Each row is a point on a tangle of strands that fork and nearly touch. The rows are in no order.
In the rows, zero is written as 128.
Points whose rows are less than 147 apart are linked; no others are. Some points are linked to none.
sog: [189 129 107  66 163 122 168 115  84 108 152 110 103  80 179 139 115  91
 110 110 192 103 148  99 131 165 160 124 114 131 102 157 172  99]
Kez: [140 128 110 124  95 151  56  94 131  84 141 128  98 170 132 116 131 151
  82 107 100 156 163 106 121 106 110 154 114 110  69 130 104 158]
zub: [104  69  85 163 100 104  68 139 171 127 155  95 182 120  98 139  99 122
  92 203 117 133 112 100 116 125 105 157 167  94  91 120  82 133]
vetal: [120 205 157 102 126 156 164  90  99 101 132 130 167  79 132 112 116 172
 129 115  98 162 120 110 115 135 158 165 103 124 157 164 130 107]
Bupas: [139 169 113 118 109 146 153 130 105  95 112  96 146  62  91 123 133 121
 157 173 135  91 131 151 138 152 129  94 156 150 131 121 116  94]
Zove: [144 147 138  66 181 116 198 131  94 118 147 138 103  94 162 162 114 111
 110  88 165 120 150 119 121 157 154 138  82  73 150 161 175 111]
tevub: [157 146  81 120 133 128 121 135 102  92 101  68 101  98 117  55 132 147
 151 113 112 105 127 107 176 131 164 114 186 184 152 111 115  86]
ligaf: [154 151 112 139  81 147  86 111 147  97 169 133 155  97 126 158  86  80
 105 141 103 115 131 101  84 129 119 142 110 101  47 146 105 123]
Zep: [105 100 123 110 174 110 198 167 108 110 131  96  96 101 126 144 155 119
 169 151 151  59 175 165 149 179 182 100 191 167 183  92 158  83]
telu: [124  79 111 171 114 107 142 169 164 124  97 130 130 164 129 166 137 111
 135 155 139  83 113 134 130 120 116  85 143 104 132  83 120 140]
Bezip: [109 119 162 118 119 135 142 134 152 145 111 136 115 214 128  88 171 198
 147 106  80 147 116 137 150  89 133 149 120 147 154  94 108 130]
Sadop: [157 138 171 104 149 121 111  80 103 168 124 129  85 140 142 150 141 111
 124 112 207 161 111 217 126 155  76 101 124 175  87 139 130 105]
porar: [ 92 159  92 170 128 127  73 155 131 133 147 176 171  72 107 165  88 110
 111 130  96 143 114  76  69  89 111 186 144  80 140 152 123 166]
Sus: [112 149 107 154 120 147  85 132 128 116 140 188 129 112 136 186 104 111
  99  93  79 133 141  71  65  98  99 171 135  63 103 179 135 175]
lapem: [169 160  68 126  91 136 111 135 137  99 135 143 136  59  95 142  68  54
 118 111 102  98 141 105 100 124 120 114 127 115  84 126 135 145]
muko: [153 124 166  96 143 143 117  66 109 114 137 102 118 174 188 118 141 170
  98 118 179 200 119 120 115 126 148 189 120 150 113 124 108  91]
Peda: [146 121 140 145  85 144  97 121 166 153 159 142 179 161 135 173 109  96
 113 159 136 124 110 139  84 142 112 123  91 100  60 142  96 113]
nafu: [120  51 119 143 140  98 106 131 182 135 100  67 162 114  71  84 139 132
 144 185 109 121 119 154 169 110 108 128 194 157 137 131  99 118]
gego: [166 140 122 108 132 142 151  91 113 125 166 109 117 105 124  84  97 160
 112 117 133 124 176 116 160 142 171 121 104 152 117 124 164 132]
mis: [109 109 101 152 145  92 122 184 138 101  57 118 129 125 106 115 160  96
 165 156 128  91 113 130 148 107 123 143 208 130 179  96 110  96]
rovit: [ 73 152 100 173 138 131  96 176 129 145 122 169 169  94 123 136 131 121
 148 152 102 153  76  96 100  86 120 180 157  78 182 146 120 150]
lubun: [119  98  83 166  98 124  94 120 176 134 185 104 179 112  88 110  70 144
  98 175 106 145 130  97 122 114 145 170 129 105 111 130 102 147]
Fif: [120 102 125 140 125 125 160 157 139 138 117 157 109 186 151 164 147 103
 139 103 139  92 138 128 129 129 107  76  87  90 124  94 145 163]
Kar: [144 193 121  76 118 178 132  93  62 100 135  96 101  99 143  77 123 168
 141 112 148 130 142 125 156 170 175 123  89 168 120 100 166 101]
zat: [134 121 190 105 160 110 170  99 126 165 141 154  96 143 163 157 151 129
 113  91 142 143 158 164 132 131 116 115  84 129 118 164 150 165]
Madap: [148 165  68 126  87 144 152 146 116 101 131 121 143  34  92 116  84  89
 147 157 135  83 124 106 125 147 145 108 142 140 129  99 147 126]
soku: [115 144 162 124 111 146 144 149 129 146 129 183 104 187 158 168 146 114
 157  89 124 110 145 144 112 154 120  91  37  96 123  95 146 161]
rerif: [ 92 160 137 136 113 157 113 132 127 106 125 178 119 136 144 185 132 129
  94  72  69 160 143  88  96 102 107 151 102  76 130 165 137 170]
mikom: [178 105 151 100 136 145 119  81 100 142 157 114  96 132 113  84 115 133
 126 110 153 137 178 166 160 150 127  97  87 183  73 149 159 156]
viron: [ 86  94 136 152 157  98 137 179 134 152  66 177 146 121  91 104 159 132
 194 127  91 129 147 128 171  67 125 174 161 127 208 149 157 144]
bisod: [119 119 167 130 124 130  87  86 147 149 172 141 163 167 130 166 139 130
  90 157 136 153  99 158  86 122  75 160 128 102  66 171  64 130]
Satok: [154 107 100 123 103 143  96  85 123 111 161 111 104 151 156  83 109 152
  76 107 135 144 170  89 145 122 143 123  89 132  82  99 136 143]
ril: [123  99 107 148 119 116 136  96 153 142 167  98 168 141 115  86 110 197
 102 152 113 151 145  97 138 103 170 160 138 137 136 137 103 130]
vagun: [137 101 133 110 130 135 109 109  99 119 146 128 101 191 211 146 135 138
  79 107 206 171 117 100 103 135 153 156  87 122 105  92 149 116]
vuro: [ 93 116 129 139 180 100 185 161 121 151  94 160 117 128 107 125 161 118
 168 111  97  94 183 118 162 119 136 129 153 122 200 137 163 166]
vosid: [ 78 166 204 131 139 131 154 131 135 153 100 150 140 167 104 157 176 146
 164 116  93 139 102 184 120 122  83 116 129 129 164 152  94 135]
gefub: [ 90 174  67 168  73 133 103 158 154 149 163 135 203  83  95 130  73 120
 144 171 107 126  80 107  98 136 140 127 126  98 157  86 127 136]
Fad: [110 123 122 137 130 130 183 155 105 130 133 114 140  76  82 135 138 125
 189 174 144  84 151 149 146 154 163 115 162 144 188 106 140  95]
firel: [145 131 128 116 125 127 133  84 136 102 147  95 167 149 162 104 118 181
  97 140 139 168 116 100 125 114 176 196 155 148 130 136  97  78]
Mufal: [108  89  69 178 135  75 124 167 139 142 114 140 173  67 122 148 108  60
 139 169 165 114  95 110 120 102 150 144 170  95 172 106 127 120]
zon: [171  86 155 122 100 135  94 126 146 143 147 127 105 168 172 134 104  90
 124 135 182 133 119 152 113 166 121 101  68 161  55 104 161  99]
Kulen: [121 128 157 118 150 118 114 123 150  93  77 119 137 166 139 133 173 132
 103 118 113 168  76 123  94  87 110 180 178 128 131 142  68  83]
lerib: [175  58 124 137 128 111 114 118 157 143 132 113  99 147 140 114 105  97
 128 146 131  83 161 167 163 161  91  29 125 169  57 128 153 130]
fizab: [ 93 145 189 134 142 110 139 109 153 165 128 160 129 181 136 164 175 149
 134 102 106 174  80 163 116 100  61 140 139 126 142 184  91 145]
Gaf: [151  51  78 134 116  84  97 136 142  93 112  57 138  91 109 103 117 124
 102 186 135 119 107 119 163 137 117 101 196 139 109 132  96 102]
lovu: [131 120 131 123 142 131  88 115 139  85  97 123 114 142 109 117 174 149
 103  96  76 150 143 105 135  83  84 140 152 116  96 154 100 175]
mago: [147 113  36 137 133 103 135 144 111  95  96  72 106  63 116  87 116 113
 151 122 131 102 132 102 176 123 158 126 221 170 157 119 136 108]
sobi: [100 139 194 128 138 123  86  78 140 147 159 140 138 173 122 169 152 153
 100 121 110 185  94 163  92  99  66 174 145 108  96 193  78 138]
Subek: [ 88 123  94 155 151 110 177 180 130 154 120 168 124 111 106 160 133  83
 166 109 113  85 180 122 135 119 135 117 121  96 198 112 170 166]
Magon: [132 222 134  67 118 166 170 107  70  83 114 116 132  80 146  93 122 167
 141  93 108 151 112  96 136 144 180 162 115 145 168 116 155  83]
Kamo: [ 66 138  89 183 110 121  96 168 155 177 160 155 177 101  83 111  98 133
 156 173 108 128  91 108 124 120 148 150 135  96 202  94 138 164]
Dugit: [113 121 160 128 137 126 140 152 160 132  87 110 124 175 110  78 153 182
 153 133  98 127 115 140 148  92 143 143 163 166 161 108 103 103]
Tov: [ 99  42 130 167 135  93 138 126 188 174 132 109 167 151  82 122 138 146
 134 177 121 119 131 167 159 121  92 118 165 147 134 150 103 153]
daku: [143 117  68 145 136  99 149 156 133 126 132 152  87 153 158 155 101  64
 111  82 134  85 128  89 109 114 144 103 112  92 131  90 155 157]
goke: [126 106 118 129 141 122  92 128 144  75  76 107 123 160 126 104 168 145
  97  97  91 155 109  90 125  64 104 187 181 123 113 140 100 126]
Kerut: [151 124 187 110 171  93 154  72 113 172 127 140  97 141 128 155 151 125
 130 103 169 173 121 198 141 136  89 109 127 153 112 160 129 137]
vaga: [132 138 179  77 184 122 180 107  94 147 137 136 101 135 174 158 133 132
 102  73 173 159 148 144 116 163 147 141  67 103 127 163 161 132]
kavi: [150 153 133 113 139 134 141 148 126  97  88 103 111 120 108  49 149 161
 145 106  89 130 129 111 156 101 156 152 174 179 157 142 123 100]
dibo: [ 82 124 122 166 160  99 112 192 132 153  98 191 152  91 127 123 138 118
 168 120  89 149 105  90 125  76 129 185 151 100 210 152 152 140]
tur: [195  99  95 103 148 110 134 122  99 101 131  89  98 103 168 146 128  82
 101 129 169  90 135 114 151 151 129  85 163 154  89 158 131 105]
Kivo: [ 99 224 169 119 120 177 140 122 109 135 145 150 141 108 108 135 122 150
 139 116  88 131 139 113 112 137 138 110  85 109 142 141 141 153]
gilop: [180 111 160 103 118 136  86 108 114 155 125 124  81 152 145 134 130  86
 132 133 196 130 108 198 129 179  86  74  95 178  56 123 132  96]
gonug: [125 154 146 117 171 119 162 138 114  96 104 128  99 137 158 136 150 133
 106  63 106 142 141  99 130 107 155 164 133 108 174 149 142 131]
Lus: [176  95  52 125 123 104 127 136 119  90 115  76 123  47 135 123 106  86
 111 148 161  93 122  86 139 138 119  93 193 147 116 156 115 101]
diti: [116 167 112 149  82 152 141 147 148 152 167 134 187 108 101 133  90 135
 134 187 116  98 114 129 103 157 156 109  95 113 141  99 108 117]
Fome: [118 162  82 136 134 118 174 162 116 134 122 154 105  89 111 152 100  81
 135  95 114  82 156 107 106 129 140 100 119  95 169  99 175 177]
ruzen: [131 165 160 112 109 167 103 115 109 120 119 108 105 151 121 105 152 152
 139 153 137 124 120 187 145 148 129  92  93 154 108  89 111 110]
bab: [103 143 182 116 105 158 114 101 122 138 106 136  95 203 134  99 165 186
 143 116 144 163 113 162 134 130 119 116  82 145 125  80 109 134]
zok: [181  67 134 111 138 136 116 110 119 163 140 119  83 125 147  91 101 129
 133 118 147  99 182 159 178 177 126  44 100 177  64 128 180 135]
demum: [147 159 141 121 115 150 137 115 113 104 118 113 141 120 121 137 139 126
 122 158 158 119 110 146 134 151 125  95 137 139 116 126 106 100]
Bap: [135 105 156 107 120 150 115 132  98 140 131 135 102 180 188 127 131 142
 124 118 211 146 112 146 117 181 149 124  60 138 102  71 164 110]
razip: [121 152 173 127  92 170 125 139 127 161 157 177 126 189 158 161 113 143
 137 116 131 148 121 147  95 147 113 106  17 104 109 118 146 156]
bude: [114  70 149 158 126 106 141 120 157 167 138 113 134 177 108 123 131 149
 129 169 129 102 125 162 145 132 122  83 125 141 120 108 107 140]
falek: [ 86 200 197 123 113 168 146 144 112 143 115 153 132 131 108 144 151 137
 162 123  80 136 126 157 119 141 119 108  94 125 176 141 119 132]

A fork is a point with three links, a tip a point with one. Leave the first point through the second and follow the links. Name the first fork or tip that comes.
zon / Bap => zub
bisod / sobi => gego
Kar / Magon => Bupas
Bezip / Dugit => Lus
Fif / daku => rovit
gego / Satok => Kulen

A fork is a point with three links. Follow the links from the first point to the second and name the forks in between, in order.
Tov / viron => Fif
zok / Bupas => gego
zon / ruzen => Lus
vetal / Dugit => Bupas
diti / Gaf => rovit, Fif

Follow the links from the first point to the second, and from the first to the third. Name the last point that the two ways share.
razip / Sus / Gaf => Fif
Peda / Zep / Gaf => Bupas
gilop / ruzen / Tov => Lus
zok / goke / Peda => gego
Kerut / soku / Madap => Lus
gefub / Subek / rerif => rovit
diti / Lus / Sus => rovit
